Points on a hilly landscape, in no order, each with its height.
A ball rolls from a point to the lowest of its 2 nearest points, and stops where none of them is lower. Distance is the straight distance between rows; heights are no part of it.
baz: [-0.50 +1.00 +3.74 +2.71 -1.84 +0.22 +2.46 -0.89 -3.64 +1.22 -1.92 +1.52 +2.89 -0.38 +1.11 -2.43 -1.36 +1.31 -1.82 -0.57 +3.40 -1.01 +2.47 -1.97 -0.86 -1.96 +2.27 -2.39 -0.08]  height 270
ratod: [+2.38 +1.04 +0.87 -0.65 +1.80 +0.09 -2.72 -2.41 +0.69 +2.08 -0.09 -1.22 -2.01 +0.31 +0.49 -2.68 -1.44 +1.24 -0.42 -3.05 -1.66 -0.50 -2.28 +1.72 -1.48 +0.70 -2.96 +0.19 -1.14]  height 484
tinab: [+2.12 +1.32 +0.68 -0.81 +0.83 -0.80 -2.20 -2.71 +0.33 +1.96 -0.34 -0.29 -1.03 -0.22 +0.58 -1.92 +0.68 +2.05 -1.52 -2.29 -0.46 -0.86 -0.50 +1.54 -1.76 +0.71 -2.08 -0.59 -1.18]  height 516
Vir: [-0.97 -1.75 +0.06 -1.87 -1.09 +0.77 +2.72 +2.34 -3.82 -0.83 -1.33 -1.20 +0.98 -0.86 +2.33 +2.89 -0.20 -0.20 +2.81 +4.20 -2.06 +0.16 -0.59 -3.19 +3.25 -3.09 +4.75 +0.18 +3.59]  height 206
lel: [+1.84 +1.53 +2.49 +1.72 +2.85 +1.15 -2.50 -2.91 -1.17 +2.39 -0.41 -1.62 -1.73 +1.55 +0.10 -4.51 -6.46 -0.07 +0.14 -3.44 -0.95 -1.02 -3.25 -0.40 -0.46 +0.71 -1.88 +0.81 +0.09]  height 403
nobi: [+3.24 -0.93 +1.47 +1.17 +0.09 +1.16 +0.87 -1.28 -1.68 +0.76 -0.22 +1.09 +0.33 +1.60 +3.16 +0.02 +3.68 +0.97 +0.15 +2.41 -3.73 +0.11 -1.84 -2.51 +2.88 -5.22 +2.58 -0.33 +1.91]  height 388
Kubo: [+2.90 -0.04 -1.71 -2.18 +1.94 -0.94 -2.70 -0.49 +5.36 +0.08 +0.98 -1.22 -3.75 -0.34 -0.97 +0.04 +1.31 -0.32 +0.41 -0.37 -3.11 +1.88 -1.47 +3.19 -0.81 +0.59 -3.65 -0.05 -2.64]  height 699
sif: [-0.94 +0.26 -3.14 -3.41 -1.12 -2.04 -0.45 +1.11 +0.52 +0.53 +0.90 -1.07 -1.13 -1.84 -2.14 +3.20 +4.91 +0.76 -0.41 -2.30 +0.52 +0.21 +1.26 +1.67 -2.09 +4.93 -2.98 +0.17 -1.93]  height 740
sater: [+1.34 -0.17 -2.74 -3.62 +0.51 -0.83 +0.63 +0.36 +0.97 -1.01 -0.85 +0.22 -0.81 -1.82 +1.10 +2.49 +6.92 +1.95 +0.65 +3.33 -1.57 +1.27 +1.98 +1.85 +0.01 -1.24 -0.08 -0.90 -0.62]  height 784
Matov: [+0.14 +1.45 +2.47 +0.82 -2.46 +0.29 +2.95 -1.60 -3.77 +1.77 -1.50 +1.81 +2.57 -0.72 +2.64 -1.07 +2.97 +2.54 -2.32 +1.50 +1.94 -0.06 +2.13 -1.46 +0.88 -3.36 +3.97 -2.31 +1.47]  height 235
Sab: [+1.32 +0.63 -0.49 -1.55 +0.05 +0.01 -0.44 -1.83 +0.56 +0.45 -0.53 +1.22 -0.29 -1.02 +2.27 +0.02 +4.34 +2.25 -1.40 +1.08 -0.83 +0.23 +0.36 +1.29 -0.16 -1.18 -0.03 -1.36 -0.43]  height 809
bikez: [+1.35 +1.72 +1.69 +0.28 -1.45 +0.31 +1.71 -2.53 -1.94 +1.35 -0.55 +2.69 +2.08 -0.52 +2.92 -1.23 +5.21 +2.90 -2.72 +1.94 +0.66 +0.54 +1.49 -0.84 +1.24 -3.82 +3.24 -2.34 +1.21]  height 286
laz: [-2.24 -1.29 +1.00 -1.60 -1.57 +0.51 +2.16 +1.68 -4.01 -0.12 -0.81 -0.91 +0.72 -0.92 +2.44 +1.88 -1.77 -0.26 +1.33 +3.14 -0.52 +0.04 -0.55 -2.70 +2.25 -1.93 +5.03 +0.05 +3.27]  height 240
Gatel: [-2.30 -1.59 +1.91 +0.00 -0.13 +0.40 -1.02 +0.63 -3.38 -0.55 +0.10 -2.48 -0.08 -0.21 +1.08 -0.19 -7.36 -1.68 +1.39 +0.65 -0.94 -0.23 -2.30 -2.62 +3.37 +0.49 +3.40 +1.14 +2.52]  height 326
Tatil: [+2.28 +0.61 +1.59 +0.29 -1.02 +0.93 +1.63 -1.93 -1.78 +1.08 -0.62 +2.25 +1.26 +0.51 +3.36 -0.08 +5.59 +2.25 -1.06 +2.80 -2.18 +0.61 -0.26 -1.80 +2.13 -5.00 +3.07 -1.33 +1.55]  height 339
kope: [-2.43 +0.29 +3.33 +2.93 -1.95 +0.29 +1.65 +0.48 -2.34 +0.54 -2.65 +0.76 +3.62 -0.92 -0.06 -1.98 -5.03 -1.74 -0.13 -1.57 +4.50 -2.36 +3.13 -2.43 -1.83 +0.92 +2.23 -1.79 -1.92]  height 381
Mubag: [+1.81 -2.16 -1.50 -1.30 +2.34 +0.52 +1.36 +1.35 -0.18 -2.53 -0.98 -1.22 -0.43 -0.48 +1.07 +3.04 +2.12 +0.31 +3.25 +3.99 -4.19 +1.09 -1.30 -1.29 +2.85 -4.09 +0.75 +1.26 +2.50]  height 290
dak: [-2.59 +0.28 +2.15 +3.42 -1.96 +0.61 +2.45 +0.68 -0.72 -0.11 -1.37 +1.73 +3.94 -0.06 -0.90 -1.25 -3.52 -2.47 -0.27 -0.82 +4.82 -1.90 +3.14 -1.15 -1.36 +0.81 +1.48 -1.27 -1.55]  height 444
ludol: [-0.06 -0.59 -0.55 +1.27 +1.00 +1.75 +0.50 +0.07 +1.82 -1.77 +0.82 +1.23 -0.85 +1.34 +1.23 -0.26 +0.43 -0.92 +0.08 +2.62 -2.09 +1.86 -2.09 +0.41 +1.40 -2.72 +0.75 +0.66 +1.54]  height 354
veze: [-1.92 +0.30 +1.74 +3.93 -0.73 +2.11 +2.98 +0.55 +0.24 -1.32 +0.51 +2.36 +3.01 +1.60 +0.12 -1.49 -3.84 -2.19 -1.01 +1.87 +2.82 +0.27 +1.03 -1.18 +1.11 -2.33 +3.55 -0.15 +1.50]  height 787
Takur: [-0.88 +1.34 +2.76 +0.58 -2.65 -0.40 +2.90 -0.78 -4.62 +1.88 -2.01 +1.02 +2.66 -1.53 +2.25 -1.05 +1.35 +2.33 -1.95 +0.60 +3.23 -0.50 +2.73 -1.92 -0.21 -2.50 +4.24 -2.46 +0.84]  height 192
Datal: [+0.68 -2.20 -0.61 -1.78 +1.24 +0.51 +1.63 +1.72 -2.49 -1.62 -1.16 -1.51 +0.09 -0.33 +1.53 +2.98 +0.76 +0.45 +3.93 +3.67 -3.38 +0.40 -1.40 -2.54 +3.48 -3.42 +2.15 +0.81 +3.40]  height 246
vur: [+0.64 -1.42 -1.96 -0.01 +2.31 +1.51 -0.54 +0.90 +3.83 -2.94 +1.23 -0.56 -2.50 +0.53 -0.36 +1.24 -0.09 -2.27 +2.31 +3.71 -3.97 +2.94 -2.22 +0.98 +1.94 -2.53 -0.98 +1.57 +0.91]  height 460
fupi: [-1.00 +0.82 +3.93 +3.26 -1.56 +0.36 +1.40 -0.50 -3.51 +1.48 -2.34 +0.62 +2.96 -0.97 +0.63 -2.88 -3.75 +0.47 -0.98 -1.49 +3.83 -1.69 +2.60 -2.42 -1.61 -0.34 +1.76 -2.20 -1.25]  height 328
pim: [-1.84 +0.42 +1.10 +4.86 -0.34 +2.42 +2.98 +0.39 +2.00 -1.70 +0.33 +3.64 +3.58 +2.28 -0.39 -1.77 -2.69 -2.61 -1.05 +2.17 +3.25 +0.83 +1.95 -0.26 +0.41 -2.49 +2.38 -0.14 +0.51]  height 727
reni: [-2.22 -1.20 -0.48 -0.12 +0.32 +0.73 -0.33 +1.18 +0.17 -1.82 +1.07 -1.12 -0.50 +0.59 +0.08 -0.02 -4.42 -1.57 +1.19 +1.19 -0.41 +0.78 -2.02 +0.08 +2.06 +0.80 +0.91 +1.69 +2.13]  height 440
zuso: [-2.26 +0.65 -1.28 -1.48 -2.96 -2.08 +1.07 +1.24 -1.45 +0.89 -0.24 -0.13 +1.05 -1.67 -1.05 +1.88 +2.71 +1.03 -1.18 -2.19 +3.35 -1.18 +2.48 +0.74 -1.64 +3.63 -0.56 -0.62 -0.85]  height 691
Daf: [-0.28 +0.35 -2.10 +1.27 +0.39 +1.33 +0.36 +0.70 +4.35 -2.08 +1.58 +2.86 -0.69 +1.02 -0.56 +0.62 +2.79 -1.35 -1.40 +4.13 -1.19 +2.85 +0.12 +2.25 +0.64 -2.90 +0.93 -0.05 +0.05]  height 430
rem: [-2.38 -1.78 +0.22 -0.49 +0.03 +0.50 -1.24 +0.72 -0.84 -1.51 +0.77 -1.94 -0.27 +0.09 -0.03 -0.03 -6.70 -2.15 +1.77 +0.54 -0.43 +0.09 -1.56 -0.72 +2.66 +1.58 +1.60 +1.67 +2.32]  height 383
beso: [+2.04 -0.64 +2.90 +1.91 -0.89 +1.40 +1.50 -0.53 -3.69 +1.64 -0.18 +0.75 +0.75 +2.08 +2.89 -0.84 +2.06 +1.40 -0.20 +1.77 -1.90 -0.24 -1.89 -3.61 +2.99 -4.81 +3.79 -0.25 +2.39]  height 431
mufur: [-1.37 +0.48 -1.66 -0.13 -1.15 -0.64 +0.67 +0.46 +1.21 -0.65 +0.72 +1.56 +0.51 +0.34 -0.79 +0.58 +2.35 +0.53 -1.56 +0.23 +2.18 +0.05 +1.54 +1.97 -0.96 +0.63 +0.04 +0.00 -0.43]  height 623
zogo: [+1.17 -0.15 +0.31 +0.77 +1.61 +1.38 -0.99 -1.09 +0.85 -0.17 +0.52 -0.36 -1.27 +0.99 +1.24 -1.31 -1.04 -0.13 +0.27 +0.31 -2.00 +0.91 -2.65 +0.34 +0.72 -1.41 -0.66 +0.58 +0.97]  height 439
sele: [+1.61 -1.83 -1.81 -3.74 +2.92 -0.33 -1.84 +0.92 +1.51 -1.71 -0.59 -3.01 -2.58 -1.01 -0.10 +2.00 +0.08 +0.81 +3.78 +1.12 -3.40 +1.23 -1.47 +0.88 +0.05 +0.35 -2.68 +1.63 +0.87]  height 776
madom: [-0.54 -2.15 -2.56 -3.82 +1.91 -0.27 -1.46 +2.12 +1.88 -2.76 +0.34 -2.94 -2.36 -0.67 -1.48 +2.10 -0.74 -0.56 +4.08 +2.00 -2.35 +1.41 -1.00 +0.85 +0.79 +1.74 -1.87 +2.34 +1.38]  height 764
bek: [-0.38 -0.32 -1.96 -2.63 -0.05 -1.15 -1.43 +0.68 +1.22 +0.27 +0.72 -1.57 -1.84 -0.40 -1.72 +0.78 +0.12 +0.31 +0.44 -2.85 +0.04 -0.26 -0.68 +1.73 -1.86 +4.19 -2.96 +1.17 -0.89]  height 577
sufop: [+2.65 +1.64 +1.68 +0.97 +2.43 +0.46 -2.58 -3.07 -0.19 +2.29 -0.32 -0.87 -1.71 +1.16 +0.03 -3.79 -3.68 +0.87 -0.56 -3.30 -1.03 -0.91 -2.40 +0.82 -1.32 +0.51 -2.25 +0.59 -0.54]  height 449
veli: [+2.37 -1.04 -2.10 -3.62 +2.69 -0.76 -2.50 +0.18 +3.45 -0.93 -0.15 -2.74 -3.86 -0.98 -0.48 +1.31 +0.74 +0.34 +2.49 -0.26 -3.53 +1.53 -1.30 +2.11 -0.92 +1.21 -3.68 +0.98 -1.20]  height 747
vefu: [+0.98 +1.55 -0.71 -0.36 -0.65 -1.53 -1.03 -1.66 +0.52 +1.52 +0.15 +0.58 +0.48 -0.76 -1.25 -0.47 +2.66 +1.59 -2.09 -3.58 +2.14 -1.59 +1.55 +1.64 -2.16 +2.76 -2.70 -0.80 -2.73]  height 578
posad: [-1.04 +0.96 -2.17 +0.50 -0.36 -1.27 -0.31 +0.44 +2.88 -0.26 +2.05 +0.70 -0.26 +0.52 -4.20 +2.07 +1.68 -1.15 -1.93 -3.54 +1.71 +0.23 +1.41 +1.82 -2.30 +4.33 -3.76 +0.94 -3.04]  height 686
vuf: [+2.08 +0.14 +0.24 -0.56 +1.80 +0.87 -1.88 -1.60 +0.91 +0.77 -0.28 -1.22 -2.25 +0.53 +1.24 -1.54 -0.93 +0.74 +0.29 -0.81 -2.77 +0.39 -2.71 +1.01 -0.24 -0.61 -1.92 +0.43 +0.35]  height 474
Goz: [+0.03 +0.04 -1.26 +1.80 +1.07 +2.09 +0.79 +0.68 +3.77 -2.55 +1.66 +2.32 -0.90 +1.65 +0.26 +0.28 +1.38 -1.77 -0.39 +4.33 -2.36 +2.68 -1.54 +1.15 +1.91 -4.03 +1.26 +0.98 +1.20]  height 148
dem: [-0.13 +1.61 -0.13 +0.72 -1.28 -1.66 -0.37 -1.06 -0.41 +1.70 -0.39 +0.25 +1.63 -0.73 -2.10 -0.11 +1.08 +0.72 -1.61 -5.17 +3.36 -2.54 +2.29 +0.40 -2.59 +3.92 -3.34 -0.77 -2.99]  height 602
Kegek: [-1.28 -1.27 -2.06 -1.11 +1.13 +0.88 -0.71 +1.13 +3.38 -2.66 +1.60 -0.35 -1.91 +0.38 -1.06 +0.81 +0.26 -1.39 +1.44 +2.40 -1.56 +1.86 -1.32 +1.83 +0.55 -0.22 -1.10 +1.66 +0.75]  height 592
vit: [-2.77 +0.76 +0.27 +3.22 -2.40 +0.47 +3.04 +1.35 +0.81 -0.82 -0.72 +2.92 +4.14 +0.62 -1.62 -0.01 -0.91 -2.69 -1.21 +0.22 +5.28 -1.21 +3.90 +0.04 -1.34 +0.42 +1.15 -0.61 -1.14]  height 540
san: [+1.87 -0.88 +2.68 +0.25 +0.58 +0.88 -0.27 -0.54 -4.25 +1.88 -0.71 -1.15 -0.96 +0.95 +2.77 -0.54 -0.43 +1.58 +1.37 +0.43 -3.19 -0.65 -3.08 -3.51 +2.31 -2.87 +1.41 +0.14 +2.08]  height 496
bif: [+0.27 +0.80 +3.21 +2.87 +1.75 +1.06 -1.57 -1.72 -2.66 +1.64 -0.05 -1.32 -0.22 +0.98 -0.01 -4.11 -8.03 -0.62 +0.43 -2.67 +0.77 -0.97 -1.73 -2.03 +0.31 +1.20 -0.25 +0.27 -0.01]  height 329
lif: [-1.74 +0.17 -2.82 -1.40 -0.95 -0.20 +0.79 +1.55 +2.52 -1.46 +1.04 +1.65 -0.39 +0.04 -1.35 +1.62 +4.36 -0.39 -0.64 +2.90 +0.54 +1.29 +1.38 +2.21 -0.38 +0.11 +0.11 +0.40 -0.02]  height 693
Lubog: [+0.99 -2.26 -0.52 -4.09 +1.85 -0.71 -1.38 +1.08 -3.18 -0.50 -1.63 -3.44 -1.44 -1.90 +1.34 +1.80 -1.43 +1.67 +4.63 +0.67 -2.82 -0.13 -1.46 -1.94 +0.95 +0.49 -0.75 +0.53 +2.64]  height 560
Ligo: [+3.52 +2.05 -0.72 -1.07 +1.32 -1.94 -2.77 -2.48 +4.85 +2.15 +1.14 +0.07 -2.29 -0.40 -0.53 -1.79 +2.38 +0.90 -2.86 -2.97 -1.75 -0.31 +0.08 +3.07 -1.53 +1.17 -3.54 -1.67 -3.93]  height 595
muk: [-0.26 +1.00 -1.40 +3.49 +0.43 +0.46 +0.06 -0.39 +5.14 -1.54 +2.18 +3.26 +0.63 +1.91 -2.50 -0.54 +1.71 -2.02 -2.46 +0.70 +2.25 +1.15 +1.90 +2.44 -1.27 -0.47 -0.83 +0.29 -2.13]  height 552
tagi: [-1.49 -1.42 -2.95 -2.77 +0.78 -0.05 -1.00 +2.02 +2.75 -2.10 +1.34 -1.41 -2.14 -0.02 -1.85 +1.67 +0.67 -1.12 +1.93 +1.26 -1.13 +1.34 -0.59 +1.75 -0.52 +2.27 -1.79 +1.88 +0.14]  height 692
rop: [+0.59 +0.84 +1.78 +2.33 -0.13 +1.17 +0.66 -1.45 -1.28 +0.45 +0.08 +1.30 +1.09 +1.16 +1.93 -1.62 -0.03 +1.05 -1.23 +0.26 -0.09 +0.14 -0.93 -0.59 +0.73 -2.28 +1.18 -0.53 +1.15]  height 835
bet: [+2.73 -1.45 +0.37 -2.75 +2.97 +0.19 -2.09 -0.59 -1.99 +0.53 -1.49 -3.35 -2.20 -0.80 +1.37 +0.64 -1.22 +1.42 +3.52 -0.40 -4.33 -0.22 -3.21 -1.31 +0.98 -0.75 -1.99 +0.87 +1.77]  height 543
Bubut: [-0.76 -0.06 -0.53 -0.02 -0.34 +0.18 +0.32 -0.10 +0.87 -0.47 +0.44 +1.05 +0.19 +0.32 +0.34 -0.07 +0.88 +0.43 -0.94 +0.66 +0.72 +0.49 -0.03 +1.29 -0.39 -0.07 +0.19 -0.02 +0.76]  height 575
Dufe: [-0.39 +1.35 -1.55 +3.29 +0.09 -0.29 -0.04 -0.13 +4.85 -1.00 +1.70 +3.36 +0.99 +1.77 -3.82 +0.47 +2.22 -2.50 -2.86 -0.93 +2.42 +0.75 +2.61 +2.35 -1.79 +0.94 -2.13 -0.12 -2.97]  height 221
nak: [+1.19 -0.92 +3.84 +1.58 -1.31 +0.96 +1.46 +0.18 -5.63 +2.73 -0.78 -0.48 +0.19 +1.81 +3.07 -1.11 +0.14 +1.18 +0.03 +1.15 -1.31 -0.80 -1.71 -5.39 +3.14 -4.44 +4.70 -0.06 +2.05]  height 461
Veve: [-2.11 -0.54 -0.62 -0.16 -0.32 +0.53 +0.77 +1.06 +0.39 -1.47 +0.72 +0.13 +0.19 +0.54 +0.17 +0.34 -1.16 -0.43 +0.22 +1.62 +0.67 +0.53 -0.40 +0.80 +0.59 -0.05 +0.97 +0.90 +1.48]  height 522
zul: [-0.70 +0.53 -2.97 -1.15 -0.25 -1.63 -0.92 +1.11 +3.62 -0.77 +2.36 +0.01 -1.64 -0.01 -3.90 +2.54 +3.46 -1.07 -1.30 -1.44 +0.02 +1.31 +0.62 +2.47 -2.06 +3.51 -3.28 +1.04 -2.57]  height 781
fam: [-1.10 +0.05 +1.66 +2.37 -0.90 +1.49 +2.64 +0.04 -1.21 -0.70 +0.28 +1.83 +2.05 +1.61 +1.31 -0.73 -1.49 -0.46 -1.12 +1.85 +1.17 +0.71 -0.26 -1.12 +1.26 -2.88 +3.09 -0.27 +2.27]  height 828
pomu: [-2.59 -1.34 +1.46 -0.52 -1.19 +0.23 +0.83 +1.27 -3.42 -0.50 -0.45 -1.21 +0.66 -0.53 +1.66 +0.94 -4.96 -1.24 +1.05 +2.25 -0.57 -0.14 -1.32 -2.87 +2.83 -0.66 +4.98 +0.29 +2.83]  height 281
zafur: [-1.73 +0.38 +1.09 +0.62 -2.40 -1.90 -0.08 +0.72 -3.68 +1.67 -1.88 -1.02 +1.62 -1.94 -0.63 -0.75 -3.05 +0.54 -0.38 -3.60 +4.04 -2.90 +2.26 -1.44 -2.72 +3.47 +0.38 -0.96 -1.51]  height 649
kag: [-1.11 +0.36 -3.43 -2.78 -0.85 -1.71 -0.20 +1.82 +2.43 -0.62 +2.05 -0.18 -1.31 -0.91 -3.73 +3.86 +5.26 -0.46 -0.73 -0.32 -0.37 +1.26 +1.82 +2.65 -1.71 +3.89 -2.72 +0.80 -2.20]  height 789
Demot: [+4.23 -1.35 +0.57 -0.80 +3.25 +0.86 -1.88 -1.16 -1.24 +1.18 -0.92 -3.17 -2.44 +0.48 +1.52 +0.19 -0.56 +0.68 +3.00 +0.01 -5.97 -0.18 -4.18 -2.13 +2.15 -2.61 -1.26 +1.03 +1.57]  height 528
pasen: [-0.74 +1.29 -1.59 +2.71 -0.13 +0.82 +0.53 +0.16 +4.63 -1.99 +1.51 +3.85 +0.42 +1.85 -1.39 -0.31 +2.89 -1.30 -2.81 +3.34 +1.04 +2.25 +1.52 +2.33 -0.26 -2.49 +1.01 -0.14 -0.51]  height 624
leso: [-1.79 -0.05 +1.69 +2.15 -0.17 -0.34 -1.54 +0.11 -1.24 +0.56 -0.56 -1.27 +1.57 -0.23 -2.14 -2.32 -7.78 -2.45 +1.09 -4.26 +3.34 -2.62 +0.50 -1.25 -1.15 +4.46 -1.17 +0.13 -1.78]  height 58
vupos: [-1.74 +0.82 -0.36 -1.46 -3.38 -2.67 +1.30 +1.03 -3.35 +1.51 -1.13 -0.35 +1.55 -2.58 -0.17 +1.36 +1.87 +1.28 -0.60 -2.27 +3.79 -1.97 +2.69 +0.21 -2.10 +3.23 +0.89 -1.07 -0.82]  height 676
Muga: [-0.39 -0.24 -2.99 -2.09 +0.10 +0.21 +1.00 +1.55 +2.73 -2.11 +0.33 +1.58 -0.60 -0.85 -0.10 +2.24 +6.03 +0.15 +0.18 +5.10 -1.44 +1.99 +1.69 +2.07 +0.23 -1.97 +0.70 +0.07 -0.04]  height 751
ligem: [+0.97 -1.05 +3.18 -0.62 -0.40 +0.32 +0.62 +0.36 -6.17 +2.42 -1.52 -1.74 -0.27 +0.30 +3.32 +0.19 -0.10 +1.79 +1.17 +1.39 -2.13 -0.81 -2.06 -4.96 +2.72 -2.96 +3.49 -0.58 +2.30]  height 480
sobo: [-0.08 +0.53 +2.16 +1.99 +1.20 +0.37 -1.81 -1.02 -1.21 +1.25 -0.27 -1.55 +0.14 +0.55 -1.08 -3.50 -6.95 -0.88 +0.47 -3.73 +2.21 -1.97 -0.88 -0.69 -1.08 +2.78 -1.47 +0.31 -0.85]  height 232
tuge: [+2.55 -1.40 +1.70 +0.28 +1.70 +1.41 -1.03 -0.81 -2.71 +1.17 -0.28 -1.70 -1.37 +1.35 +2.34 -0.45 -0.37 +0.54 +2.25 +0.63 -4.33 -0.49 -3.71 -2.75 +2.53 -2.86 +0.22 +0.82 +1.96]  height 510
Rab: [+2.49 +0.53 -1.23 -2.60 +0.90 -0.65 -0.89 -1.41 +1.73 +0.12 -0.13 +0.56 -0.89 -1.83 +1.88 +0.72 +5.63 +2.31 -0.66 +1.63 -2.29 +0.58 +0.94 +1.61 +0.04 -1.29 -0.74 -1.74 -1.28]  height 799
fufur: [-2.00 +0.85 -2.50 -2.23 -2.12 -2.38 +0.40 +1.21 -0.98 +0.81 +0.44 -0.68 +0.35 -1.79 -2.09 +2.95 +3.28 +0.80 -0.92 -3.58 +2.05 -1.04 +1.94 +1.11 -2.08 +5.19 -2.44 +0.11 -1.17]  height 713
gib: [+3.99 +1.38 -1.11 -1.83 +1.93 -1.67 -2.89 -1.43 +5.65 +1.16 +1.23 -0.07 -3.25 -0.68 -0.65 -1.00 +2.16 +0.33 -1.80 -1.77 -2.87 +1.31 -0.66 +3.33 -0.78 +0.40 -3.46 -1.56 -3.69]  height 642
bem: [-1.64 -0.33 -1.08 -1.25 -1.01 -1.18 -0.82 +1.20 +0.06 -0.21 +0.82 -0.96 -0.17 -0.06 -1.66 +0.67 -1.74 -0.42 +0.16 -2.99 +2.18 -1.06 -0.02 +0.92 -1.66 +4.20 -1.91 +0.84 -0.42]  height 499
mobal: [-0.94 -1.07 -2.11 -2.73 +0.55 -0.60 -1.80 +1.36 +2.26 -0.94 +1.23 -1.93 -2.17 -0.14 -1.98 +1.23 -0.31 -0.41 +1.89 -1.01 -0.76 +0.42 -1.06 +1.83 -1.12 +3.69 -2.76 +1.61 -0.44]  height 639
nabe: [-2.17 -0.15 +0.27 +0.73 -0.81 -0.97 -0.85 +1.00 -0.77 -0.19 -0.06 -1.24 +1.16 -0.31 -2.13 -0.81 -5.99 -1.70 +0.48 -3.88 +3.22 -2.12 +0.97 -0.69 -1.37 +4.75 -0.64 +0.57 -1.24]  height 229
bol: [-0.31 +0.59 +0.94 +0.49 -1.02 -1.66 -1.23 -0.35 -2.29 +2.06 -1.03 -0.42 +0.95 -0.81 -1.38 -1.38 -2.30 +0.95 -0.32 -4.85 +3.49 -2.66 +1.36 -0.21 -2.59 +3.53 -1.92 -0.64 -1.84]  height 629
Fav: [+1.52 -1.89 -1.73 -0.60 +2.63 +1.13 +0.08 +0.97 +2.42 -3.02 +0.13 -0.64 -1.80 +0.09 +0.35 +2.21 +1.05 -1.01 +2.76 +3.83 -4.54 +2.34 -1.91 -0.22 +2.19 -3.46 -0.37 +1.52 +1.53]  height 368
kaso: [+1.56 +0.41 +1.33 +0.07 +0.09 +0.68 +0.04 -1.75 -1.13 +0.75 -0.40 +1.02 +0.22 +0.03 +2.62 -0.95 +2.34 +2.19 -1.23 +0.90 -1.26 +0.04 -0.67 -0.27 +0.46 -2.18 +0.63 -0.83 +0.89]  height 821
dup: [-0.89 +1.20 -1.69 +2.54 +0.06 -0.28 +0.23 +0.06 +4.00 -0.60 +1.82 +2.16 +0.97 +1.84 -4.53 +0.89 +1.16 -2.60 -2.30 -2.65 +2.48 +0.22 +2.15 +1.78 -1.91 +2.76 -3.36 +0.64 -3.43]  height 531
venol: [+2.59 +1.67 -0.50 -1.14 +0.28 -1.32 -1.86 -2.96 +1.94 +1.86 +0.22 +0.35 -0.92 -0.98 +0.36 -1.40 +3.38 +2.14 -2.45 -2.46 -0.16 -1.17 +0.77 +2.18 -1.84 +1.22 -2.32 -1.48 -2.70]  height 546
Pas: [-2.14 +0.96 +0.68 -0.51 -3.75 -2.60 +0.87 +1.04 -4.24 +1.72 -1.91 -0.81 +1.76 -2.59 -0.24 +0.52 -0.31 +0.87 -0.69 -3.19 +4.36 -2.38 +2.91 -0.80 -2.53 +3.21 +1.43 -1.70 -1.16]  height 665
davo: [-2.20 +0.35 +0.79 +4.33 -1.47 +1.36 +3.24 +0.79 +2.05 -1.30 -0.03 +3.85 +4.21 +1.58 -1.17 -1.16 -1.34 -2.59 -1.35 +1.07 +4.69 -0.30 +3.47 +0.05 -0.68 -1.06 +1.33 -0.95 -0.40]  height 628
Seb: [-2.69 -0.31 -0.67 +0.93 -1.22 -0.92 -0.06 +1.43 +0.15 -0.32 +0.64 -0.45 +1.31 -0.13 -2.21 +0.19 -3.59 -1.78 +0.02 -3.03 +3.44 -1.60 +1.32 +0.42 -1.46 +4.13 -0.78 +0.46 -0.96]  height 376

For each start below, name the point where the ball stops.
fam -> Takur
beso -> Takur
kope -> Takur
bek -> leso
veli -> leso
Sab -> Vir
vuf -> Goz
Gatel -> Vir
Lubog -> Takur
Kegek -> Vir
fufur -> leso
tinab -> leso
zul -> Dufe
